Each row is a point on a landscape with many peaks, with its height.
From any point a climber takes the steepest step (rise divided by distance) to one of its 2 nearest points. It stops when none of these is higher. Distance is the straight distance between rows; heights are no part of it.
Q_502: [  8   6 -16 -14 -28  37   1 -34  -9   6  11  18 -17  -4   4   3   7  11
  -3 -14   9   0   4  11  -3  23   0]  h=2.90
Q_556: [  2  -2   1  -9 -16   0  12 -13   5  23  -8   2  -6 -22   8   5   2  -8
  -5  25   4  29 -16 -20   3 -42 -17]  h=6.96
Q_640: [  1  13  11   1  12  -7   7  24  13 -26  11   9  -5 -42  38   1  -7   1
 -15  11 -17  21  -5 -22   9 -31 -13]  h=3.82
Q_338: [ 10  -3   5 -20  12  35 -19  -9   1 -18  -4  45   1  -1  12  14  -1  23
  -5 -15   2   0  -6  32   0  -1  12]  h=7.13
Q_834: [ 11   5   6   0   8 -12  21   8  24  20   2  -7  14   6 -17  21  -8 -19
  18  21  -2  -7 -24  -3 -12 -30   8]  h=0.15
Q_763: [ -4 -25 -10  17 -16 -13  -7   3 -24  16 -30  -9 -17   9   6  -6   7   6
  -7  -3 -10  35  13 -13   1   9 -43]  h=2.21
Q_789: [ -4   1 -22   0  -9 -11  25 -35  17   3  37 -17   8  12 -16  -1  22 -33
   4 -18   8 -37 -10   9 -17  16  19]  h=3.37
Q_408: [ 12 -15  10 -14  33  10 -36 -26 -22 -30  12  29  -7   1  15 -41  14  45
  -9   9   1 -17 -24   8  36  18  24]  h=4.66
Q_300: [-13 -15  14 -16 -10  31 -39  18 -18   5 -35  15  11  24  -5  -4  -6  20
   3  22  12  -4   8  18  11  -4  -6]  h=1.04
Q_118: [  0  -5   5   2  -6  17 -13  18 -24  -5   7 -11 -23  -7   5 -20  17   4
   3  25 -10   7   6  -2  14   2   0]  h=1.98
Q_23: [  3  22  14 -10 -32  28   5 -11  13   8  -5 -23  21   3 -14  19 -29  -6
   6  18  16  12  10  -1   6 -36   2]  h=3.24
Q_798: [  4 -20 -14   2  12 -16   5  -6   4  25 -35  20  10  30 -16  23  -1   2
   6  12  -5  14 -19  14 -20 -14  -7]  h=0.44
Q_228: [ 22  12 -13 -25  -4  10  14 -35  -9  -6  34  24 -11 -32   5 -10  16 -13
 -14   1   7 -21 -16   8   0  29  -3]  h=1.93
Q_262: [ -7 -13   0   9  -3 -11  -3  18 -20 -10 -31  -7  -4  -2  12  11   3  11
 -12  -7  -6  51  11 -19   9 -19 -38]  h=2.78
Q_463: [ -3 -16 -12   9  -8  -7  -7  10 -14  19 -15 -16 -18  10  -4  -7  18  -1
   8  20  -4  13   3  -9   4   7 -10]  h=1.67
Q_493: [  9  24  16  -3 -36  28  10  -4 -13  -5  22 -20 -16 -20 -17   6 -15  -8
  -3  -1  -8   0  19   1   1  14  -1]  h=4.15
Q_302: [  5  24   5   6 -30  12   5   1  -9 -16  26  -9 -21 -27   0 -10  -9  -2
 -12 -26 -15  -9  25 -15  -6  42  -5]  h=4.80
Q_315: [-29   7 -25  -2  -6  -5  -3   5  14   3  -3 -13  -4  11  23  -7  20  14
  -2  13  19  25   9 -14  14  -9  14]  h=1.49
Q_935: [ -8  25   5  19 -15 -23  21 -18  13   7  26 -24   8 -10 -16  -2 -14 -19
 -16 -36  -3 -18  14 -27 -11  13  22]  h=4.91
Q_769: [ -6   6 -15  15 -23 -24  24 -22  20   8  30 -30  -4   9  -7 -18  11 -18
  -4 -38  -3 -31   9 -20 -13  31  14]  h=4.13
Q_347: [ 10  -2   4 -14  24  22   3  11  -6 -19  12  -6 -19  24 -10   9  34  24
  34  25   5 -15 -33  10  13  -5  25]  h=2.76
Q_464: [-15  12 -17  -1  -1   2   5  11  16  -4   3 -33   2  29  -5  19  14   7
  19  17  10  16   8   5   6  -5  16]  h=1.20
Q_856: [ 26   5  -8 -10 -17  19  20 -33  -9   6  18  27 -13 -20  -7  19   4 -11
 -10  -7 -10   6 -11  15 -12  11 -14]  h=2.40
Q_279: [ -6 -24  12   5  11   8 -36  24   0  -5 -19  30   0  -4  22 -30  -1  13
 -13  -9 -13  -6  15   6   9  17  -3]  h=5.46
Q_993: [  3   1 -12 -19 -10   8  24 -43  11   0  27  -5  -4  11 -27   3  22 -10
  17   0  14 -49 -24  13  -5   5  27]  h=2.83
Q_680: [-10  -6  22   2 -19  22 -29  29 -13   4 -26   1   1   0  -9  -8 -23   7
  -1   2  -7  -6  26   7   6   8 -15]  h=1.34
Q_630: [  6  -6   4   9  -9 -11  16  -6  12  33 -24  -3  24  24 -31  31 -22  -9
   6  15  -7   4 -14   3 -19 -23   3]  h=0.20
Q_689: [ -1  -3  -2  -9  11   8  -3   5  10 -10  -6  28   2  -8  19  11  -9  10
 -11 -18  -2  17   1  17  -1 -13   1]  h=7.46
Q_480: [ 23  -8   2 -11  36   3 -15 -19 -23 -34  27  28  -5 -14  14 -24  19  15
  -5   8   3 -23 -27  24  14  24  12]  h=3.87
Q_140: [ 12   1  12 -11  -7  34  -4  10 -20 -11   8 -15 -24   2 -11   3  17   8
  26  36   7  -5  -9  10  15  -7   6]  h=2.36
Q_922: [ -8  -6   8  15  11   9 -28  38   4 -13   1   6  -4  13   8  -5  -5  16
   5 -19 -10  -2  28  13  -1  23  14]  h=6.80
Q_873: [ -8  -7 -12 -11 -11   7   8 -21   4  17  -1  -4  -8  21 -18  -2   8   3
  15  13  15 -23 -15   9  -3  -3  20]  h=2.32
Q_233: [-20  14 -12  24   2 -25  18   2   1   7  -7 -38  13  24 -16  23  -4  -1
   7 -24   1  22  25 -18   0   8  14]  h=3.85
Q_57: [ 18   7   4  -9  13 -19  18  -3   5 -10  19  18   2 -53  25  -5  -5 -25
 -29   9 -10  10 -20 -11  -1 -17 -21]  h=4.49
Q_546: [-16  14 -18 -18   3  17  -3   7  10  -2 -10 -16   7  31   7  14  19  30
  24  33  31   9 -15   7  10 -17  28]  h=0.98
Q_495: [ -6  10  12 -11  -1   6 -10  10 -15 -20 -45 -17  36  15 -13  27 -25   6
 -11  -7  17  40  35 -13   6 -29 -37]  h=2.49
Q_197: [ -6   6  -9   2 -32  23  -4 -19   8   8   2   4  -3   9  -7  -2 -15   6
  -2 -22  -1 -12  20  12 -10  20   4]  h=3.43
Q_879: [ 21   6   3   6  21  16  10  27  -8 -14   8   4 -12  -4  20  27   8   4
  14  11 -18  26 -11  -2   4 -16 -23]  h=4.84
Q_914: [ 26   8   5   0  36  13   3  25   2 -25  22  23  -4 -10  34   8  13   6
  11  17 -13   3 -23   7   2 -17   0]  h=4.25
Q_392: [  7 -30  -8  12   8 -15  -9   5  10   9  -3  -6 -12  19   0 -47  18   1
  24 -15   0 -45  -1   5 -11  38   7]  h=1.72
Q_604: [ 11   0  -2 -15   9 -13  13 -16  12  14   9  15   7 -29  12  -9  -2 -17
 -10  22   5  -2 -32  -6  -1 -33  -7]  h=5.44
Q_183: [-12  -2  -8  26  13 -40   9  -2  -3  25 -25 -12  13  24 -16  23 -15   1
  -7 -26  -8  16  13 -19 -15  -2   0]  h=4.52
Q_997: [ 19  10  -3   2  -6   7  23  -1  -6   9   1 -10  -8  -5   4  27   6  -5
  11  17  -4  34 -12  -9   6 -23 -25]  h=5.63
Q_779: [  0  -1  13  23  13 -25  10  27   0   2  10 -25 -19 -13 -26  -7   8 -21
   9   3 -21 -17   3 -14  -4  13   2]  h=2.80
Q_45: [-24  -3 -24  -8   1  -3 -12 -13  13   9  -1  12  -6  13  10 -14  15  12
   0   0  17 -11   0   9   4   4  22]  h=1.88
Q_866: [  6  19  19  -4  -9   7   6   8  -1  -2 -18 -24  28   0 -10  33 -37   1
   5   4   9  31  13 -10   2 -38 -20]  h=2.86
Q_209: [ 21  10  -7 -12  54   0   2   4  13 -20  29  23  13  -8  34  14   9   3
  13   9  16 -12 -33  18  -6 -13   4]  h=3.75
Q_47: [ -1 -13   7 -20  10  28 -38 -15 -10 -12  -4  42  -5   6  18 -22   2  39
  -8 -13   7 -16 -10  19  15  16  19]  h=5.76
Q_258: [-17   4  16   2  16  -9 -22  32  11 -16   4  20   3 -25  22 -29 -12  -1
 -21  -2 -14  -6  17  -7   3   1  13]  h=4.51
Q_33: [-16  14  -6  24  10 -32  13  30  -1  -1   4 -41 -12   3 -11   2   7  -2
  11  -4  -8   8  14 -25   0   5   6]  h=3.28
Q_964: [ 11 -12   1  -4  35  12 -11   0 -10 -23  19  15 -18  18  -4  -7  28  18
  18   4   4 -22 -21  24   7  15  27]  h=3.21
Q_296: [ -9   5 -15  -7   4  -9  10  -4  31  -2  -6  17  13  -2  23  16  -1   2
 -11 -18   7  34  -5  -9   0 -31  -4]  h=6.09
Q_721: [-15 -11  -6  18  -2 -25  -8   0   8  26 -17   3   3   9  -3 -11 -14   1
 -10 -22  -8  -5  15  -8 -12   9  -7]  h=5.64
Q_870: [ -1  -4   0   0  12 -32  18 -11  19  20  18  -7  17   1 -22  -5  -2 -36
   3   7  -1 -30 -21   4 -19 -11  15]  h=0.38
Q_274: [-15   2   6  10 -25  -7  -2 -21   0  22 -19  -5  14  -1  -4   7 -26  -5
 -20 -26   2  17  17 -16   0  -8  -7]  h=7.38
Q_257: [  7  22  14   6 -45  27  23 -19   0   6  14 -32   3   0 -31  17 -20 -23
   7   6   1   1   4   0  -2 -12  11]  h=3.66
Q_620: [ -3 -25 -17   7  18 -41  -6 -13  10  19  -1   6   0   5   3 -42  15 -18
   3   4  10 -33  -8   6 -14  19   0]  h=1.15
Q_610: [ -3 -24  11  12   5 -17  -3  26   9   2  -2 -23 -19   5 -17 -34  19 -17
  24   8 -11 -36   6  -8 -10  33   5]  h=2.27
Q_641: [ -2  27   7  12 -19  -6  21 -28  12  10  10 -16  14 -11  -3  17 -22 -14
 -19 -26   0  20   2 -26  -2 -15  14]  h=5.88
Q_555: [-24  -7  12  -6 -16   5 -20  16 -12   2 -48   2  31  15  -1   3 -20   6
 -13 -10   9  23  33  -3  11 -19 -36]  h=2.12
Q_790: [  3  16  15  13   5  10  -7  32  -5 -31  23   2 -18 -16   4  -4 -11   2
  -5 -21 -24  -6  26   4  -3  29  14]  h=5.70
Q_132: [-22  -7  22  11 -15  -7 -24  21 -14  17 -44 -11  17   7  -5 -12 -38   5
  -8 -20   1  -7  35 -13   4   5 -31]  h=1.70
Q_160: [ -8   6  19  10   6 -12  -3  37 -16 -25 -17  -2   0 -30  16  10 -19   8
 -19  -8 -16  33  13 -21  11 -24 -21]  h=3.29
Q_439: [  4 -16 -23   0  21 -42  13 -23   4  11  21   7  14 -12  -6 -20  10 -40
  -5   5  12 -24 -23  18 -13  12  -1]  h=0.70
Q_14: [ -8 -20   2  -4  -5   9 -18   9  -6  15 -49  19  16  31 -16  19 -10  13
   6   9   1  11   5  19  -9 -10 -15]  h=0.74
Q_736: [ 27  -9 -11 -14   8 -14   6 -28 -19 -21  31  20   0 -37  16 -24  14 -23
 -12   9   9 -30 -16  20   0  55 -13]  h=1.50

For each start below, name the point where the climber stops.
Q_463 -> Q_556
Q_736 -> Q_689
Q_118 -> Q_689
Q_798 -> Q_922
Q_315 -> Q_274
Q_870 -> Q_274
Q_866 -> Q_922
